Points on a hilly landscape, in no order, each with its height.
A ball rolls from a point to the lowest of its 2 nearest points, and stops where none of them is lower. Distance is the straight distance between rows; heights are no part of it.
<366>: 99 98 129 50 96 77 101 83 136 89 80 117 119 59 83 86 112 60 71 138 102 115 64 140 114 84 107 84 104 92 92 73 102 50 96 69  (h 329)
<238>: 90 97 109 66 78 100 101 107 86 79 56 123 108 83 74 129 135 75 110 90 126 101 69 129 109 70 72 113 87 74 150 42 75 119 103 102  (h 239)
<1179>: 113 102 113 75 92 76 108 93 125 60 51 105 97 113 114 109 118 88 105 127 149 92 73 113 75 125 89 111 64 105 129 58 64 103 106 120  (h 285)
<1414>: 90 110 90 121 120 83 70 35 83 125 127 94 88 129 84 105 116 123 89 107 90 75 48 106 73 108 74 105 123 124 89 101 117 100 76 117  (h 521)
<415>: 105 137 59 90 101 97 70 88 90 104 147 77 112 71 114 72 87 116 83 91 111 97 83 111 87 68 75 122 117 98 75 101 111 70 77 109  (h 357)
<714>: 86 86 111 129 114 145 71 142 24 85 125 85 88 102 100 68 126 112 110 82 101 122 133 55 110 125 131 109 133 75 98 108 116 116 94 101  (h 516)
<1426>: 98 73 97 112 103 106 98 143 111 126 91 79 148 106 105 91 115 117 119 96 89 114 142 76 115 121 63 99 126 120 118 103 88 96 95 105  (h 546)
<782>: 80 64 110 114 97 93 111 159 120 69 103 85 112 94 128 83 96 107 105 113 90 85 128 88 116 130 150 88 109 140 89 108 80 133 93 88  (h 164)
<966>: 96 86 125 84 131 99 92 125 100 105 87 121 111 116 103 90 73 67 75 134 64 92 92 80 95 125 162 62 103 96 113 83 67 67 118 85  (h 314)
<466>: 84 92 125 93 92 80 144 100 141 104 95 109 113 106 102 108 82 83 113 102 59 87 106 93 106 124 96 96 93 107 62 113 106 111 91 87  (h 567)
<1304>: 101 109 91 131 123 95 80 72 102 89 90 92 99 96 98 154 73 113 98 75 72 83 89 83 68 108 135 87 95 91 102 121 107 104 78 76  (h 367)
<1201>: 114 126 54 128 127 106 72 58 84 120 100 79 88 110 83 123 102 118 112 61 101 127 122 111 86 93 74 104 88 101 90 135 150 97 124 108  (h 440)
<1536>: 99 97 98 56 23 148 113 139 76 78 150 100 76 85 133 92 89 81 103 114 92 121 120 66 97 131 24 90 86 89 50 88 128 112 113 92  (h 554)
<726>: 39 89 126 101 85 118 80 97 96 60 65 97 80 126 95 66 139 101 140 96 108 118 98 111 64 116 134 57 81 64 73 96 97 131 80 122  (h 401)
<1541>: 111 107 78 85 91 125 77 68 69 76 52 68 123 63 86 157 104 74 158 123 100 97 96 61 95 100 88 106 110 89 115 56 114 73 70 55  (h 386)
<1195>: 92 128 111 90 92 132 79 141 49 67 162 99 76 76 126 46 102 115 88 100 153 90 87 113 83 112 82 118 100 105 103 94 96 97 95 117  (h 607)
<1431>: 88 104 121 133 127 92 109 69 64 92 101 75 99 116 96 89 81 109 141 142 109 111 98 51 100 121 147 120 104 61 61 127 123 82 97 79  (h 228)
<1529>: 93 97 83 68 87 72 69 96 138 84 108 78 157 63 140 99 79 91 103 136 79 85 83 96 67 136 93 101 117 122 71 98 93 77 72 91  (h 268)
<1485>: 96 117 75 84 107 127 98 143 93 93 91 74 128 62 99 83 76 87 114 101 72 128 151 62 143 93 112 103 135 106 83 114 123 77 118 43  (h 544)
<1681>: 68 81 115 99 113 69 131 85 113 70 55 122 21 122 110 125 109 83 122 124 123 96 71 114 79 110 123 91 36 75 97 91 83 123 93 110  (h 276)
<1665>: 109 89 89 116 101 89 125 121 138 113 79 107 109 97 100 163 58 97 87 51 31 61 103 71 90 97 107 73 102 99 108 108 52 109 90 57  (h 396)
<1603>: 81 118 94 60 108 110 91 154 139 67 92 73 116 105 141 63 88 100 111 69 71 107 158 90 70 152 79 102 93 121 104 82 51 117 125 125  (h 592)
<1317>: 123 96 112 114 74 117 111 130 68 107 174 132 85 74 119 53 105 93 86 130 155 112 76 112 109 99 82 128 110 107 105 93 110 104 112 117  (h 619)
<202>: 110 105 98 87 128 72 116 110 100 94 100 82 88 81 98 114 62 119 94 56 83 81 101 117 156 62 82 127 123 102 99 104 110 117 85 100  (h 566)
<1367>: 105 77 113 91 93 101 115 95 80 85 49 108 131 76 89 126 114 55 131 142 95 91 76 76 92 122 115 115 104 83 116 69 102 92 89 51  (h 361)
<1252>: 73 97 99 119 78 59 149 104 119 98 96 116 55 101 119 117 91 118 114 74 123 75 86 100 75 68 136 85 79 85 74 134 88 144 95 111  (h 213)
<1010>: 114 115 114 120 96 101 116 87 34 137 151 117 79 97 83 89 125 131 98 101 151 73 68 64 112 51 89 125 127 90 115 79 96 124 106 115  (h 424)
<1390>: 142 103 70 94 95 85 108 118 81 83 125 90 80 34 114 134 73 95 76 108 101 78 85 110 140 63 102 114 114 138 78 112 152 100 68 82  (h 585)
<786>: 116 129 81 84 85 101 110 101 129 119 141 112 98 93 99 83 79 98 92 64 84 115 127 134 87 86 42 115 90 85 75 122 100 109 130 125  (h 237)
<1075>: 62 76 115 86 106 100 112 134 117 108 74 143 110 132 107 83 94 71 91 128 68 109 129 72 107 106 189 57 114 99 89 113 85 76 118 58  (h 326)
<1533>: 115 83 116 126 66 98 149 121 136 114 128 139 58 130 124 120 60 100 88 99 95 80 113 91 67 147 99 103 75 97 97 125 64 131 122 110  (h 67)
<391>: 106 84 125 74 88 94 153 149 117 80 88 111 96 111 92 83 108 92 123 106 130 96 86 115 138 97 46 125 84 89 120 57 61 119 118 111  (h 399)
<921>: 100 83 107 103 124 83 63 75 98 90 109 114 83 121 102 89 130 109 50 103 83 72 66 139 110 89 138 73 115 128 100 100 109 118 47 128  (h 398)
<57>: 94 97 102 108 89 141 92 135 33 72 138 94 69 92 125 81 113 108 108 90 134 104 114 80 86 113 82 112 93 84 96 93 126 141 86 135  (h 589)
<1641>: 97 60 117 135 100 98 107 137 87 129 107 131 106 139 92 59 121 131 52 109 125 65 74 86 127 91 153 88 130 119 128 94 60 90 72 96  (h 218)
<1189>: 101 105 108 77 51 146 107 157 83 84 129 117 99 76 115 87 82 80 115 81 83 118 134 70 99 108 66 103 117 83 77 88 105 127 123 85  (h 543)
<393>: 105 92 126 88 93 79 135 111 101 78 88 132 79 77 96 108 103 84 112 120 147 92 55 128 126 56 127 108 87 86 110 83 94 103 117 101  (h 132)
<36>: 94 128 109 80 97 93 95 99 99 68 62 99 93 60 82 124 110 99 109 110 158 94 71 132 130 41 124 108 106 91 137 45 99 89 96 99  (h 185)
<724>: 122 128 84 149 130 77 125 61 124 122 63 64 89 126 88 159 58 102 101 119 116 114 115 78 108 121 129 118 84 118 100 136 115 64 119 90  (h 474)
<636>: 123 61 123 100 127 110 92 105 88 114 86 123 84 123 84 74 102 73 64 106 79 127 132 121 142 93 151 83 100 92 111 124 126 99 141 85  (h 434)
<154>: 116 100 94 81 73 116 98 104 97 134 84 121 148 99 58 132 126 91 107 83 98 85 76 78 86 78 58 98 123 84 137 66 70 81 101 68  (h 347)
<1577>: 105 100 93 122 119 92 84 132 128 122 99 75 151 125 127 83 90 136 100 108 113 116 141 68 72 161 91 113 105 139 115 123 70 82 113 126  (h 559)
<1706>: 111 71 100 132 111 77 127 128 132 91 75 83 118 113 129 108 103 115 94 139 115 87 119 98 117 140 119 109 91 156 111 119 90 100 75 116  (h 112)
<828>: 104 150 105 102 142 79 100 74 108 89 94 90 55 130 99 52 83 129 81 56 125 109 104 127 116 62 129 111 74 66 103 123 94 82 133 143  (h 431)
<573>: 55 95 83 74 37 108 91 97 102 77 136 94 144 73 108 78 130 77 140 129 81 123 109 114 98 111 89 75 110 102 38 100 133 116 92 71  (h 600)
<1492>: 82 114 112 109 72 109 102 97 56 82 109 111 104 64 94 96 96 89 139 97 115 78 55 54 49 73 115 115 99 31 104 77 73 109 95 85  (h 477)
<1725>: 137 100 107 92 88 80 120 103 111 85 110 127 98 79 109 94 103 81 68 119 118 88 86 153 116 85 111 114 88 117 107 105 116 114 104 123  (h 69)
<77>: 84 95 120 54 84 79 128 138 116 83 162 101 138 54 124 72 71 95 117 145 67 81 66 89 110 125 87 116 127 102 71 77 75 78 76 73  (h 635)
<363>: 102 64 114 77 72 118 100 148 83 107 68 150 115 109 79 104 152 66 102 87 103 103 86 102 115 103 49 95 107 82 148 40 47 117 121 103  (h 277)
<754>: 137 121 97 72 135 98 112 70 77 109 84 81 54 114 89 107 100 113 92 86 109 99 103 133 146 74 52 113 88 109 116 87 140 91 119 126  (h 337)
<1423>: 104 119 106 76 115 93 107 123 138 76 89 71 135 124 140 62 75 118 100 112 103 94 111 96 81 145 96 115 86 116 117 86 42 71 127 127  (h 577)
<633>: 120 74 121 124 113 81 136 82 126 132 136 128 53 130 92 112 110 98 76 78 74 109 110 141 125 111 48 82 86 106 89 128 128 126 104 140  (h 254)
<924>: 119 113 74 92 119 89 79 87 112 95 98 93 97 83 105 145 55 93 74 73 42 64 104 92 101 113 108 94 106 122 116 91 91 96 101 80  (h 389)
<1014>: 80 102 112 100 103 77 101 90 141 111 129 87 113 109 120 80 80 98 91 101 68 124 117 105 103 130 87 97 104 96 55 157 112 115 110 98  (h 560)
<44>: 101 126 105 83 112 138 55 74 30 104 95 95 99 109 63 78 133 99 103 101 127 130 98 90 120 75 80 113 98 72 129 75 125 101 115 101  (h 301)
<187>: 81 118 93 134 78 79 146 92 121 153 135 85 129 84 94 106 79 124 139 68 100 98 94 82 103 57 57 120 117 81 60 124 115 108 97 94  (h 274)
<822>: 80 97 69 109 93 91 76 60 132 131 107 71 137 109 97 129 92 94 114 101 43 108 104 98 38 152 43 61 106 105 82 110 102 78 109 82  (h 513)
<1165>: 71 91 108 132 116 107 89 95 88 114 103 87 98 116 79 69 111 138 94 80 119 112 96 107 126 65 144 95 98 72 97 114 96 92 95 119  (h 462)
<1432>: 112 75 116 101 108 95 76 111 84 119 112 134 115 96 109 95 83 91 54 142 89 86 71 92 70 118 168 79 121 99 97 120 85 68 87 84  (h 297)
<445>: 84 134 114 136 104 136 82 95 40 121 149 92 84 99 90 67 142 135 101 93 139 89 79 61 80 48 115 117 121 68 121 88 72 104 96 110  (h 402)
<1105>: 84 78 100 102 89 93 143 85 79 98 92 86 75 84 95 153 112 104 159 97 107 83 90 116 121 77 53 113 94 94 99 79 137 141 84 99  (h 300)
<1644>: 117 78 113 79 101 117 150 118 71 81 83 81 66 89 99 139 102 67 127 121 100 88 96 105 143 118 26 127 81 110 118 69 138 125 99 94  (h 345)
<386>: 80 110 103 104 137 136 68 100 56 97 107 60 91 95 85 64 113 147 98 73 111 128 124 98 154 60 120 114 124 83 101 102 133 104 84 119  (h 480)
<1005>: 82 61 138 123 61 111 115 143 89 126 116 159 125 105 105 106 106 80 85 104 71 86 104 44 73 122 133 74 118 84 100 109 60 101 88 72  (h 262)
<1790>: 73 100 112 94 93 147 76 141 62 73 103 76 100 105 104 58 105 104 115 70 80 142 146 69 110 120 86 91 113 73 87 90 112 99 106 94  (h 529)
<1477>: 95 68 98 108 79 112 90 112 97 121 66 113 139 106 83 149 125 81 117 84 77 83 97 71 63 113 95 84 104 109 138 83 61 106 87 81  (h 366)
<1783>: 68 81 110 108 92 115 115 128 120 92 52 120 88 137 94 77 106 82 114 103 108 132 129 72 118 100 162 87 81 72 84 122 88 93 119 68  (h 338)
<173>: 130 82 80 108 100 123 98 120 79 102 79 121 111 86 77 125 127 100 85 84 107 92 111 102 121 82 115 104 109 117 144 99 106 107 110 73  (h 192)
<594>: 132 120 78 88 104 127 72 91 56 134 154 107 107 113 98 70 109 76 80 97 66 121 95 60 79 92 66 116 119 68 96 101 107 52 118 71  (h 466)
<1178>: 94 89 69 120 108 130 51 65 53 111 84 70 132 87 70 138 135 106 133 99 88 95 102 50 89 97 106 85 125 108 125 89 105 83 60 73  (h 412)
<1624>: 109 50 140 88 95 78 163 120 110 82 82 114 77 109 103 108 123 59 100 132 90 92 90 129 148 113 64 117 93 106 111 68 109 124 102 97  (h 376)
<776>: 76 69 102 118 126 85 90 72 109 124 76 100 73 138 105 150 84 98 88 112 56 99 94 106 62 130 128 77 96 104 69 143 100 94 70 87  (h 348)
<1268>: 119 105 92 74 111 94 91 68 149 74 63 75 101 84 119 127 82 67 82 108 81 118 120 147 107 112 98 92 104 136 111 90 126 83 84 110  (h 298)
<277>: 75 97 146 92 77 82 140 129 112 112 126 118 146 93 101 65 93 94 112 143 102 90 74 90 94 111 108 97 126 91 70 112 67 69 93 85  (h 630)
<1379>: 98 88 137 64 117 101 92 103 105 93 116 108 126 73 84 39 107 71 84 127 106 125 77 140 152 92 93 98 116 93 103 69 105 32 112 81  (h 316)
<1486>: 157 90 102 112 135 122 108 110 68 109 86 99 91 115 87 102 87 77 90 105 85 119 137 86 142 109 113 116 107 83 111 130 134 98 153 76  (h 446)
<1265>: 97 98 109 76 120 102 107 145 103 95 78 79 139 67 102 76 74 96 114 116 99 121 133 94 177 85 126 99 145 112 110 88 103 40 131 54  (h 549)
<1300>: 74 130 132 138 104 138 93 140 70 119 142 100 118 76 104 40 107 119 108 76 116 107 100 76 78 76 130 113 120 63 105 98 66 68 109 89  (h 429)
<353>: 83 110 124 90 117 119 85 124 107 115 162 105 124 79 115 9 83 104 82 109 99 107 84 122 123 82 101 95 135 101 97 87 82 32 98 93  (h 288)
<653>: 78 39 124 119 79 92 121 118 95 145 90 135 113 130 81 98 124 108 87 106 93 96 99 87 110 95 124 81 115 103 103 114 70 84 73 95  (h 242)
<1168>: 129 88 95 102 136 94 114 55 109 109 96 98 55 131 92 101 117 104 69 97 73 103 114 153 152 107 72 94 91 147 110 119 150 104 106 121  (h 293)
<888>: 95 105 112 88 134 83 110 89 123 66 86 91 61 136 103 53 101 128 89 77 105 108 101 134 121 104 102 118 67 83 96 91 76 100 103 148  (h 442)
<1211>: 99 100 45 91 90 111 73 104 116 112 108 82 149 91 124 120 95 86 114 103 68 122 133 82 58 138 65 89 97 129 84 114 88 99 117 82  (h 524)
<1366>: 108 81 106 123 117 91 61 88 92 95 121 128 76 102 111 81 112 105 32 118 98 111 97 154 122 100 169 79 111 123 94 134 147 112 86 131  (h 413)
<1113>: 91 111 105 86 86 117 118 117 94 103 133 97 131 85 107 53 88 78 117 120 101 146 121 100 127 106 107 103 124 93 65 115 136 84 132 63  (h 574)
<938>: 128 114 56 135 108 95 103 61 102 158 117 85 120 96 88 116 90 106 93 106 108 127 126 108 114 81 66 113 100 122 72 148 165 84 127 85  (h 461)
<1012>: 107 95 63 108 72 87 86 98 156 135 93 96 143 81 70 116 120 124 60 66 121 98 118 151 118 56 78 80 117 141 118 113 106 94 82 111  (h 131)
<877>: 84 113 95 125 118 150 90 144 46 76 108 75 82 68 100 73 103 137 110 85 145 116 132 81 135 79 141 110 101 96 108 122 120 135 109 96  (h 500)
<771>: 62 112 127 65 97 108 90 100 106 55 76 101 118 104 96 57 125 94 119 103 107 123 105 129 65 117 101 80 89 57 88 89 98 98 108 117  (h 417)
<339>: 120 120 99 117 55 97 107 108 52 115 158 121 87 83 94 119 121 110 121 90 140 57 54 66 50 75 61 128 102 96 120 75 79 127 82 118  (h 449)
<758>: 109 75 51 73 98 115 54 93 96 110 121 112 104 81 118 106 87 91 94 96 31 121 149 89 64 146 79 55 94 102 82 89 103 121 113 86  (h 534)
<1756>: 83 88 112 84 100 92 138 114 134 105 61 68 120 119 77 105 107 131 116 97 125 91 98 104 137 89 65 126 100 102 128 63 53 94 87 122  (h 426)
<901>: 70 99 126 129 90 112 113 119 98 108 96 157 50 137 103 77 102 88 77 70 101 115 86 81 75 84 145 88 72 34 98 119 57 96 108 90  (h 284)
<1244>: 127 91 79 142 83 83 158 138 149 99 101 110 90 106 117 143 74 96 97 101 109 81 133 90 90 147 119 112 65 138 94 146 93 159 136 105  (h 152)
<1739>: 104 130 68 102 110 94 102 83 149 70 59 108 77 116 119 145 61 83 99 86 62 91 136 97 70 127 147 88 55 98 86 134 84 134 140 74  (h 163)
<225>: 122 139 75 110 121 122 52 79 96 113 90 92 118 128 87 102 107 134 98 65 120 117 118 94 71 91 90 107 101 105 115 107 96 100 104 125  (h 405)
<1771>: 100 80 39 133 99 143 66 55 42 136 106 69 128 103 64 135 144 111 125 95 89 107 100 68 103 94 48 90 129 116 112 109 139 95 78 72  (h 430)
<257>: 70 90 137 74 66 101 138 129 123 73 110 115 97 116 115 95 99 77 126 96 59 100 113 81 100 148 97 93 89 82 70 82 69 135 102 92  (h 573)
<1045>: 107 117 76 103 100 116 97 125 128 103 91 77 145 83 105 116 84 111 112 78 82 115 142 72 106 107 90 99 116 125 97 131 111 105 112 71  (h 535)
<1034>: 111 89 102 136 130 71 149 96 140 131 66 64 79 128 96 142 60 127 120 121 124 93 105 80 142 77 118 115 73 109 113 125 99 72 105 96  (h 459)
<433>: 127 125 114 71 126 96 114 89 116 75 83 74 86 116 102 65 83 97 92 113 99 120 126 119 122 120 77 141 73 79 94 105 109 81 147 118  (h 465)
<744>: 123 65 76 110 74 136 74 121 53 121 86 137 102 87 65 100 162 85 87 88 123 124 119 116 118 68 103 88 109 103 143 99 139 134 118 89  (h 221)
<406>: 82 85 117 100 118 78 77 58 101 89 70 88 94 111 96 104 134 103 100 97 81 95 82 123 111 87 121 70 95 102 99 85 123 94 56 108  (h 384)
<1643>: 72 77 105 127 94 87 81 141 101 129 114 140 113 106 122 111 81 112 62 111 87 87 89 67 53 118 168 84 118 111 81 140 58 99 68 95  (h 281)
<631>: 102 105 117 139 65 106 109 115 56 108 129 150 102 67 84 122 134 86 103 93 124 56 38 60 65 62 120 115 113 57 137 84 62 122 80 89  (h 464)
<1297>: 71 71 103 97 100 97 131 114 131 118 57 123 98 140 84 150 86 86 118 82 48 66 83 79 74 111 93 72 93 101 112 99 34 86 67 69  (h 383)
<704>: 80 106 91 83 90 69 81 57 155 91 74 70 120 79 111 120 98 62 102 122 65 125 119 131 108 102 122 69 104 131 58 122 154 91 86 68  (h 324)
<1219>: 108 90 142 114 74 108 120 132 99 99 138 132 125 90 121 58 84 88 95 142 148 98 65 95 63 118 113 119 96 94 99 100 79 91 114 106  (h 626)
<798>: 122 103 95 131 121 72 101 48 70 133 121 112 88 105 96 137 91 99 94 130 81 51 44 78 100 125 106 107 120 121 101 110 124 91 70 84  (h 506)
<1806>: 126 113 83 89 127 92 127 98 83 86 107 70 62 56 112 152 64 100 104 73 85 77 113 106 161 67 87 112 108 109 91 130 166 115 93 102  (h 576)
<1101>: 83 98 96 96 107 53 112 84 149 90 104 47 143 85 122 105 79 102 122 157 95 95 88 98 96 139 62 126 115 141 68 120 117 71 61 94  (h 234)
<462>: 110 104 109 80 131 85 125 105 112 96 67 85 111 88 90 96 62 95 91 99 75 90 100 100 159 70 122 114 132 104 107 89 100 61 95 77  (h 556)
<19>: 71 126 96 111 95 125 64 72 64 103 89 81 120 107 69 95 136 130 134 94 138 118 98 84 64 76 80 108 96 73 125 72 93 110 100 122  (h 353)
<1688>: 90 70 116 106 86 78 135 84 133 113 121 137 44 126 106 129 119 105 76 78 87 77 90 151 88 103 74 70 72 113 91 107 90 150 95 148  (h 211)
<1356>: 85 109 141 102 95 81 138 96 129 109 125 105 114 102 100 44 94 103 103 122 110 131 101 130 117 110 105 112 101 93 52 137 122 97 130 109  (h 568)
<358>: 113 130 90 107 109 81 90 72 126 54 69 69 80 76 115 130 71 86 118 96 112 92 96 128 104 100 111 112 96 115 100 92 123 104 86 101  (h 250)
<1678>: 96 107 94 91 95 101 82 82 127 106 78 93 117 114 79 84 134 124 78 92 131 110 120 147 127 71 79 93 112 141 130 80 110 92 84 121  (h 50)
<1117>: 98 106 112 113 91 78 96 64 98 105 51 93 106 119 80 136 121 103 127 137 150 96 67 85 75 101 106 104 70 98 129 67 81 94 98 103  (h 327)
<934>: 128 103 81 69 58 141 99 133 62 77 142 93 61 88 128 99 100 74 108 108 122 112 114 86 74 139 36 100 64 92 84 102 136 136 117 133  (h 570)
<287>: 113 94 55 123 85 106 63 91 112 144 128 116 135 111 85 99 134 125 67 71 81 93 99 109 88 83 70 85 123 150 107 118 112 102 88 106  (h 186)
<1206>: 140 76 97 123 110 103 124 99 100 148 92 95 117 119 90 95 102 93 95 102 113 125 133 108 132 122 76 121 102 106 98 133 139 104 137 88  (h 457)
<104>: 114 85 109 87 94 154 70 126 29 109 110 117 94 104 83 62 143 74 93 99 127 140 124 102 120 94 78 98 106 96 132 87 126 107 130 94  (h 255)
<248>: 118 95 86 101 88 85 106 67 97 104 108 99 118 46 95 129 90 71 110 134 84 82 75 111 110 76 116 109 121 104 79 97 150 91 73 68  (h 591)
<1782>: 82 109 116 87 136 118 84 83 63 84 60 92 70 128 66 72 125 111 122 92 119 129 94 87 143 68 104 113 90 40 132 56 86 94 130 99  (h 346)
<1547>: 50 97 102 132 87 102 110 123 108 101 109 147 52 112 111 82 104 117 98 82 129 108 95 105 66 64 164 85 79 85 68 138 66 123 76 117  (h 251)
<164>: 105 91 129 82 94 86 95 72 83 100 71 95 128 77 70 104 125 71 109 143 105 97 47 110 110 72 110 99 109 64 118 71 98 70 78 79  (h 343)
<332>: 76 113 105 80 87 85 110 94 139 46 60 107 79 105 105 129 99 86 113 99 101 75 75 135 57 119 117 87 43 86 99 78 73 133 95 126  (h 235)
<475>: 121 76 112 105 101 59 153 105 141 104 89 72 123 98 115 112 86 96 112 159 121 66 77 99 111 128 75 136 101 150 108 90 101 82 77 112  (h 180)
<1340>: 128 119 63 93 85 123 48 99 86 109 105 123 107 65 68 92 117 106 58 96 148 101 86 132 126 43 120 84 138 130 133 82 112 76 91 86  (h 101)
<896>: 83 135 90 135 92 68 119 85 136 136 130 90 125 99 107 95 77 121 115 94 121 101 93 93 56 72 61 119 95 106 72 149 93 94 108 125  (h 222)
<170>: 108 138 76 86 95 108 90 103 152 56 72 92 113 87 124 138 60 106 103 107 96 78 132 77 42 147 147 94 69 119 106 99 47 114 119 90  (h 81)
<1097>: 94 91 108 72 126 98 71 100 119 70 46 83 92 138 95 73 104 111 85 96 103 108 126 105 111 120 147 86 95 110 134 56 70 57 104 121  (h 378)
<1802>: 109 134 72 124 121 120 63 68 59 148 126 96 110 119 69 94 106 107 101 65 60 105 105 63 77 88 72 98 127 75 98 107 110 75 97 76  (h 445)
<1039>: 128 113 60 41 81 133 79 108 68 119 131 90 111 117 94 104 101 68 89 74 53 120 105 79 97 105 30 93 96 79 80 80 89 56 114 72  (h 481)
<199>: 136 90 73 109 84 103 81 97 87 124 114 115 117 85 76 119 123 106 79 112 119 72 85 101 96 77 99 88 124 132 129 94 110 96 73 101  (h 155)
<308>: 122 139 99 72 137 85 80 15 78 107 70 74 56 125 78 119 123 107 125 100 123 114 77 120 103 76 59 101 87 96 110 71 140 82 118 120  (h 315)
<646>: 120 101 57 71 97 83 49 88 114 86 128 73 124 91 138 110 89 97 68 109 91 98 96 102 87 116 69 105 113 141 95 85 103 68 70 114  (h 306)
<1622>: 111 109 94 76 121 99 101 90 138 68 40 74 71 139 97 69 104 134 77 82 139 104 124 120 139 94 123 115 75 102 141 71 57 74 111 150  (h 409)
<1772>: 91 84 120 115 110 97 101 104 112 101 39 90 109 145 89 94 114 97 113 99 111 116 131 97 105 117 127 90 84 92 117 93 80 86 98 98  (h 355)
<529>: 101 133 108 84 142 103 88 88 60 61 93 94 51 110 97 74 86 136 92 54 124 101 100 109 140 48 130 114 85 61 124 76 100 99 118 118  (h 391)
<630>: 125 129 97 98 107 88 46 42 63 98 125 119 73 109 102 96 109 105 74 97 109 73 50 105 41 116 113 104 93 100 104 96 119 121 100 131  (h 539)
<401>: 136 145 76 91 78 94 87 80 92 98 142 135 87 91 122 114 101 105 83 87 119 72 66 102 17 111 65 112 73 111 114 98 89 122 115 138  (h 561)
<834>: 77 89 106 80 82 102 118 140 141 50 101 103 88 125 135 75 82 103 113 91 73 105 135 116 99 150 92 98 77 117 82 85 83 152 104 138  (h 581)
<1792>: 109 142 77 134 108 81 76 77 117 103 104 87 115 68 104 136 60 127 97 85 134 96 93 83 83 80 139 112 112 111 110 136 92 81 84 115  (h 51)
<886>: 112 82 116 72 143 72 101 120 88 100 144 75 97 104 117 81 58 95 88 96 43 83 96 66 143 126 67 126 127 91 81 96 107 73 89 96  (h 648)
<977>: 89 99 89 134 112 119 58 95 79 61 91 102 61 116 114 110 118 105 102 57 99 108 120 91 47 131 147 82 74 78 93 102 101 157 106 130  (h 350)
<424>: 101 132 121 99 79 88 148 107 109 112 138 114 91 76 106 83 71 94 126 57 102 99 96 103 107 63 84 104 103 75 75 112 113 119 121 108  (h 299)
<435>: 108 101 88 85 95 101 74 91 126 126 129 117 104 98 122 108 83 106 78 93 37 85 124 117 43 140 82 56 81 117 107 104 63 121 110 114  (h 545)
<138>: 113 67 112 99 110 108 73 88 98 112 87 131 80 144 81 63 140 114 37 99 111 127 116 150 123 100 144 74 96 122 120 128 120 104 113 119  (h 425)
<1283>: 142 112 65 63 92 91 117 98 114 105 137 113 91 80 112 92 94 82 59 91 100 96 98 163 113 69 46 118 85 109 96 105 128 106 129 125  (h 157)
<760>: 101 56 113 112 113 107 105 158 100 75 108 121 122 82 105 81 95 100 72 91 103 66 91 99 142 95 161 92 134 132 123 98 71 93 84 83  (h 193)
<538>: 96 66 112 121 115 81 174 110 126 107 65 72 88 126 78 106 105 120 117 121 137 93 105 92 171 74 103 106 77 110 120 88 88 104 94 94  (h 447)
<1155>: 115 98 119 99 124 94 108 41 61 101 97 79 59 121 89 106 119 104 144 135 138 131 90 115 97 103 63 122 68 79 98 86 136 117 128 134  (h 247)
<168>: 99 92 99 62 109 74 107 122 102 76 124 67 122 64 125 91 58 106 111 128 73 61 75 87 139 106 67 123 135 119 88 85 107 63 44 92  (h 640)
<1460>: 107 144 75 77 90 99 111 99 140 43 69 96 98 64 114 142 70 86 123 89 104 77 103 112 59 108 116 90 82 100 91 80 83 135 97 90  (h 176)
<1326>: 106 108 104 91 83 95 96 112 136 135 133 121 111 91 124 78 56 88 60 87 39 100 128 112 88 113 109 80 105 95 76 124 81 106 122 86  (h 553)
<837>: 50 102 108 160 96 142 68 122 77 109 118 90 122 82 99 48 125 134 118 82 117 130 126 92 93 76 152 90 124 84 83 141 95 100 94 97  (h 448)
<745>: 93 119 114 85 113 107 75 112 109 119 129 84 140 94 96 50 98 137 68 105 130 91 83 118 133 73 96 114 149 139 132 78 67 46 93 104  (h 244)
<530>: 67 76 114 108 137 69 120 72 118 76 56 73 61 116 122 132 87 98 111 119 53 86 80 107 112 121 131 83 84 116 80 101 111 95 49 89  (h 365)
<1349>: 69 131 114 123 99 45 95 87 130 118 103 86 120 92 122 102 57 127 101 98 126 84 92 85 71 79 130 116 111 103 60 157 84 92 71 120  (h 150)
<1404>: 98 136 123 61 105 91 103 80 108 77 75 100 104 107 87 68 99 80 116 119 128 134 100 132 84 104 59 113 66 59 89 81 101 100 146 119  (h 439)
<1311>: 93 100 112 106 71 62 131 72 112 134 80 124 101 100 78 142 119 120 117 134 168 71 35 89 88 63 112 115 80 88 125 80 61 84 87 110  (h 356)
<1571>: 63 73 105 85 99 84 94 72 133 123 61 110 111 105 104 146 104 79 98 122 30 115 115 106 69 104 122 66 112 113 60 136 116 79 76 57  (h 336)
<249>: 129 99 99 131 119 78 126 65 105 127 83 100 106 121 106 151 71 100 86 137 109 81 75 82 64 143 105 124 82 121 107 122 113 71 109 82  (h 491)
<130>: 82 82 53 84 61 105 76 89 86 74 117 73 138 47 110 110 117 76 117 135 74 112 84 113 97 91 96 87 113 121 57 85 136 90 55 70  (h 596)
<75>: 124 103 111 80 59 132 92 110 75 130 116 136 104 117 71 91 136 70 103 77 87 111 89 83 99 98 22 103 102 73 129 60 75 100 128 95  (h 313)
<434>: 109 106 67 132 107 92 114 96 139 95 81 96 77 102 116 149 76 94 87 81 87 88 150 130 89 110 118 92 81 135 97 150 118 153 119 103  (h 205)
<1360>: 119 118 73 116 128 146 68 105 41 83 100 94 52 100 92 120 125 126 102 46 114 102 110 58 82 107 113 101 70 99 120 103 105 159 96 123  (h 392)
<70>: 91 95 78 77 102 119 91 81 110 132 122 93 111 129 92 114 96 87 119 78 39 114 107 81 69 128 10 89 103 85 93 79 96 69 105 88  (h 498)
<974>: 109 81 99 99 84 74 121 85 94 101 115 124 64 93 81 140 121 88 114 74 88 71 67 132 102 77 63 90 89 106 111 86 112 149 90 122  (h 257)
<961>: 99 104 105 124 86 131 80 99 97 81 74 130 69 127 101 85 96 96 93 65 89 123 124 87 56 110 139 80 61 42 107 112 79 127 137 92  (h 317)
<1302>: 116 148 90 93 96 110 69 73 118 113 100 93 104 99 74 83 89 134 63 91 150 97 104 124 131 52 109 114 137 133 134 80 94 61 102 124  (h 168)
<1385>: 66 103 93 115 111 116 59 72 82 48 77 77 89 96 105 106 125 102 140 79 98 103 101 118 60 116 125 72 81 88 84 91 133 146 83 128  (h 380)
<196>: 85 104 110 104 115 101 104 66 71 99 99 57 98 96 94 87 109 111 150 119 103 125 105 94 110 99 91 120 96 69 63 103 152 110 103 110  (h 165)
<577>: 102 84 110 113 69 88 133 117 121 84 114 143 42 111 121 113 80 100 81 80 97 82 103 113 79 103 107 87 59 87 75 112 95 169 113 135  (h 154)

Where does a ball stop that starts at each point below?
<1665>: <1725>
<249>: <1533>
<888>: <1706>
<433>: <1533>

Call two points neighbours if one is among the 2 nearest of the other. Go from one point of each pair to the other, from neighbour to neighbour, staying as low as possible. Name the highest point that can't be avoided.
<1678> and <1340>: <1302>
<1533> and <1792>: <1311>
<1533> and <170>: <434>
<1792> and <1725>: <424>
<196> and <170>: <754>
